A landscape with many peaks, sampled at points; each row gives a point and its height.
From any point a climber takes the steepest step (rise divided by distance) to one of its 2 nearest points. It stops when none of these is higher. Distance is the straight distance between rows; heights are no part of it.
(935) h=13.6: [133 120 157 106 105  97 137 115 114 171 160 127 175 156 127  93 137 156
 108 114]
(506) h=28.3: [ 67 160 174 139 147 113 115 118 141  94 184 107  77 139 149 211 146 132
 115 131]
(660) h=25.8: [100 173 182 107 128  99 153 124 111  96 112 127 143  95 102 123 115 134
 169  57]
(370) h=3.9: [163  99 173 115 126 136 173 127 139 194  98 132 155 130 155 121 108 147
 123 145]
(437) h=72.3: [155 114  84 156  99 131 125 121 127 123 117 157 158 104 137  80 121 117
 119 125]
(775) h=47.9: [124 115 138 120 113 127 142 121 146 135 156 157 168 104 155 111  77  84
 116 137]
(220) h=56.1: [137 105 128 113 108 190 131  52 108 113 120 129 174 170 150 117 130 167
 137 156]
(132) h=10.1: [116 118 116 126 150 127 132 156 142 226 117 133  70 120 140 172 115  91
  71 184]
(527) h=39.8: [129 130 113 140 115 151 149 149 113 110  44 140 133  98  92  99 121 131
 171 103]
(42) h=48.0: [145  97 118  97 155 118 112 184 127 177 140 112  84 129 104 149  98 113
  88 177]
(464) h=66.1: [137 137 107 116  72 120 124  85 109 126 160 139 196 168 122  70 137 143
 129 119]
(928) h=11.2: [123 131  79 177 155  92 102 139 150 157 161 139  60 116 160 164 153 100
 116 150]
(88) h=42.3: [ 92 129 138 142 137 145 106  84 134  89 191 126 104 157 165 173 150 129
 116 169]
(936) h=45.9: [158  97 128 100 150 154 115 192 128 145 109 105  91 118  94 147 108 131
 121 145]
(878) h=43.6: [118 122  95 148 121 165 125 114 109  72  70 129 121 102 106 113 122 137
 161 116]
(669) h=50.0: [148 135  55 159 148 133  74  83 139 130 195 144  99 178 174 145 192 111
 119 186]
(946) h=4.4: [165  96 164  94 135 163 152 144 137 209  94 104 132 155 146 150 120 142
  91 178]
(862) h=60.9: [132 132 178 118 128  97 155 170 125 147 125 139 112  73  99 127  94 125
 156  82]
(493) h=53.8: [124 146 187 110 145 104 136 160 112 120 131 112  98  71 104 162 120 152
 151  73]
(194) h=37.2: [128 145  96  89 148 162 148  97 112  73  50 108 188 128 111  83 108 127
 121 131]
(352) h=51.4: [152  98 121 134 109 209 143  77 134 113  71 132 176 147 155 120 119 138
 130 162]
(544) h=14.5: [116 180 102 160 132  49 103 150 174 132 211 132 137 164 157 137 175  81
  96 101]
(637) h=45.8: [ 93 150 182 100 153  94 121 142 127  99 158  92 109 105 117 175 128 138
 126  84]
(1067) h=15.1: [118 145 118 149 126  60 120 146 153 169 200 141 126 145 146 115 149  96
  97 128]
(652) h=18.1: [ 99 120 127 175 137 117 114 115 148 103 164 126  80 115 167 173 151 131
 135 123]
(538) h=53.2: [169 110  46 152 136 124  85 114 130 156 166 157 118 167 161 120 173 102
  83 203]
(685) h=25.5: [ 71 180 146 168 145 108 109 126 168 113 205 120  64 163 166 209 160 104
 130 137]
(1079) h=33.3: [ 97 136 163 118 159 127 107 120 111 113 154  81  72 133 130 205 157 170
 117 133]
(261) h=38.6: [100 153 161  90 150  91 109 158 111 139 166  80  75 111 111 199 140 149
 110 121]
(356) h=3.4: [176 119 171  99 130 156 189 107 149 150  64 129 187 127 152 110  89 135
 129 145]
(10) h=14.6: [138 128 157 108  93 120 137 126  97 161 134 128 161 146  95  79 121 168
 154  98]
(498) h=23.9: [118 139 118 148 113 113 119 135 117  94 135 139  98 104  95 120 119 136
 187  92]
(185) h=16.0: [147 129  95 171 127  57 121 161 135 164 182 144 128 115 129  73 152 115
  94 127]
(393) h=32.8: [119 155  89 110 122 148 168 163  91 129  16 142 174 129  90  62 118 109
 163 134]
(432) h=34.5: [107 129 165 138  91 131 130 108 124 132 163 135 134 136 139 141 130 143
 161  96]
(974) h=20.7: [115 150 105 177 103  92 110 132 147 103 179 147  99 116 125 124 126 115
 187  87]
(139) h=65.0: [135 134  74 151  70 131 119 102 106 121 132 151 170 137 129  67 140 138
 151 118]
(332) h=43.9: [152 107 125  85 150 167 101 166 117 100  80  93  98 125  65 137 112 151
 133 130]
(565) h=5.6: [145 103 111 131 127 111 104 111 101 199 155 112 122 186 131 120 185 172
  83 152]
(854) h=21.9: [ 96 183 126 167  67 102 117 116 156  86 183 163 180 165 139 113 127  85
 154  83]
(620) h=53.9: [137 117 129  97 145 140 115  92 106  96 121  98 146 143 116 126 128 156
 118 125]
(525) h=19.0: [125 146 133 143 102  64 129 144 127 124 160 136 142 127  95  82 143 137
 153  64]
(873) h=54.8: [111 127 170 114 130 133 159 122 145 118 125 146 143  73 155 147  67  95
 127 126]
(287) h=59.4: [167  88  80 145 106 185 130 169 176 122  59 154 147 110 129  87 133  90
 100 142]
(97) h=43.8: [119 106 130 129 107 138 125  95 134 139 171 158 139 132 159 142 107 107
 123 151]
(199) h=27.4: [ 93 136 177 137 131 160 132  91 123  59 148 119 107 114 139 169 126 158
 138 122]
(386) h=41.0: [133 133 106  90 169 155 124 155 109  61  58 112 113 105  69 121 107 134
 149 115]
(28) h=50.7: [126 116 154 139 137 172 150 116 126  81  72 128 119  82 134 145 112 144
 157 109]
(375) h=67.0: [171  99  85 114 126 138 101 111 109 129 135 124 157 165 107  86 135 144
 100 148]
(985) h=27.6: [122 146  73 136 110 125 102 147  97  96 131 138  96 129  69  88 113 128
 201 115]
(173) h=23.8: [100 153 120 194 110 117 107 114 180 100 211 158 113 152 184 160 145  90
 160 128]
(43) h=38.1: [113 139 135 150  96 124 131  87 113  94 126 133 148 126 125 108 148 153
 155  76]
(1063) h=46.3: [118 124 145 113 110 166 128  84  97  91 104 113 148 132 114 119 124 167
 164 117]
(1075) h=11.4: [115 129 155 121 122  81 148 134 130 213 181 145 143 140 159 122 129 107
  65 154]
(829) h=18.4: [139 154 176  73 157 152 164 139 109  98  54 107 143  95  87 134  89 141
 166 113]
(920) h=10.0: [100 131 123  98 178  90 101 121 131 103 168 103  97 129 132 172 130 103
  78 149]
(824) h=34.9: [ 82 117 171 149 145 174 135  86 130  78 152 124  89 138 179 193 141 166
 108 164]
(821) h=12.4: [102 141 169  92 120  83 131 129 128 171 180 120 159 156 142 131 135 121
  84 123]
(619) h=16.4: [175 110 165  95 135 166 148 148 130 148  56 102 137 136 110 123 120 159
 144 121]
(661) h=24.5: [100 171 104 197 148 112  96 123 182  95 207 128  63 152 177 170 170 101
 162 125]
(608) h=22.8: [104 164 124 182  68 130 117  94 169  94 203 174 164 151 179 138 132  79
 157 118]
(426) h=39.1: [122 106 172 124 102 152 145 115 122 161 147 142 127 119 154 155 103 146
 149 139]
(115) h=18.3: [127 121 100 171 121 107  98 117 134 128 181 134 102 135 145 139 153 132
 150 122]
(242) h=58.2: [142 107 150 119 172 159 143 136 156 106  63  99 124  89 135 150 114 134
 110 118]
(500) h=22.0: [ 98 118 170 169 135 141 139 114 134  99 136 126  91  94 163 180 136 158
 139 115]
(718) h=71.8: [158 112 114 110 105 150 137  96 110 143 109 131 197 149 123  66 124 144
 109 136]
(629) h=15.8: [167 111 141 109 115 167 144 184 127 152  60 128 109 125  72 108 111 148
 167 116]
(970) h=50.8: [134 116 156 105 127 107 128 175 114 188 165 121 106 124 111 140 102 135
 115 148]
(415) h=46.9: [121 133  95 149 141 148  75  91 139  96 204 138  89 177 159 155 147 123
 142 184]
(3) h=32.1: [108 155  95  98 110 143 147 159  71 127  60 142 141 134  71  73 107 130
 192 130]
(445) h=13.9: [103 167 135 140 138  59 106 135 159 107 185 114 140 153 136 141 161 105
 102  78]
(897) h=13.2: [135 105  83 143 168 101  93 156 143 118 148 119  66 103 120 156 133 109
 122 137]
(941) h=6.4: [152  95  85 134 151 102  91 131 112 167 141 105  92 165 110 131 177 160
  93 140]
(1054) h=12.3: [106 151 119 122 158  92 103 115 146  69 182 108 125 130 133 153 144 110
 112 107]
(258) h=57.6: [181  75  76 151 121 166 116 157 164 154  84 151 153 128 147  98 158 111
  59 160]
(207) h=20.9: [133 148 159  96 156 105 168 137 119 111  79 118 154  90  98 105 100 130
 138  87]
(987) h=2.9: [174 116 147 105 150 168 181 139 171 131  34 122 176 112 147 109  93  99
 114 136]
(1068) h=34.6: [105 170  99  91 133 145 172 112  83  98  36 125 194 115 113  82 118 121
 153 119]
(469) h=55.7: [175  87  58 148 142 145  93 139 137 160 119 154 130 149 146 107 163  95
  50 200]
(977) h=15.3: [149 117  80 156 150  74  99 181 138 129 156 132  79 106 102 105 119 108
 136 116]
(1050) h=30.3: [ 95 148  75 124  99 150 120 122  74  90  94 135 128 138  79  93 117 136
 198 128]
(696) h=67.9: [107 116 163 126  93 168 138  50 126 113 154 139 182 161 182 135 135 152
 115 135]
(1003) h=65.8: [141 108 169 136 150 138 170 129 157 127  76 123 143  77 167 147 100 115
 116 117]
(331) h=4.9: [149  93 151 104 128 133 128 113 109 192 136 110 135 165 128 135 141 154
  96 158]
(861) h=35.9: [ 95 160 125 139 118 115 166 146  99 116  70 153 134  72  99 105 105 121
 195  85]
(808) h=9.7: [118 127  78 145 158 100 112 137 128 202 136 135  50 132 131 172 143 108
  83 177]
(630) h=10.7: [133 108 140 128 132 111 150 154 133 232 133 147 114 127 151 136 123 109
  75 170]
(539) h=54.5: [131 138 199  93 126  97 150 174 117 178 160 126 116  94 120 155  83 128
 131 122]
(701) h=15.4: [147 123 143 114  97 141 143 154  92 152 104 132 129 128  71  82  94 151
 173 119]
(290) h=30.9: [ 89 160 170 120  91 107 164 132 110 131 120 155 153  96 111 104 100 123
 181  77]
(569) h=65.6: [158  93 112 153 122 144 139 136 139 134  78 139 143 101 135 104 130 124
 117 107]
(847) h=8.3: [108 137 122  85 170  92 101 137 111 170 167 100  84 147 112 167 132 122
  71 166]
(1031) h=61.6: [161  89 127 128 117 186 144 162 162 133  42 135 134 114 123 110 113 114
 137 125]
(1011) h=41.7: [134 124  96 119 127 171 122  81 124  65  98 122 177 118 138 104 121 121
 110 139]
(1087) h=47.2: [126 125 119 144 117 200 153  63 125  62  66 136 180 115 166 116 119 140
 123 152]
(492) h=17.2: [136 134 120 148 128  53 129 172 132 141 164 137 114 103 104  84 131 115
 129  96]
(735) h=20.8: [103 167 152 163  82  83 117 131 150 114 182 141 156 156 123 114 148 112
 156  56]
(271) h=61.5: [161  90 107  97 155 150 116  98 118 119 102 103 174 147 132 119 150 141
  73 145]
(462) h=7.2: [138 111  89 104 169 121  89 137 109 178 134 101  76 166 105 156 162 140
  80 183]
(909) h=17.1: [175 146 174  82 149 173 168 166 138 114  21  97 124 111  87 140 115 152
 165 115]

Where does a climber stop that starts at each point below?
(652): (437)
(941): (862)
(629): (1003)
(974): (696)
(977): (862)
(685): (862)

For each start below, name every point that the climber comes to, in order.
(356): (370) (946) (331) (565) (941) (462) (847) (920) (1054) (445) (544) (1067) (185) (492) (525) (735) (854) (608) (173) (661) (685) (506) (1079) (261) (637) (493) (862)
(115): (974) (498) (985) (1050) (3) (393) (1068) (194) (1011) (1087) (352) (220) (696)
(808): (928) (897) (977) (492) (525) (735) (854) (608) (173) (661) (685) (506) (1079) (261) (637) (493) (862)
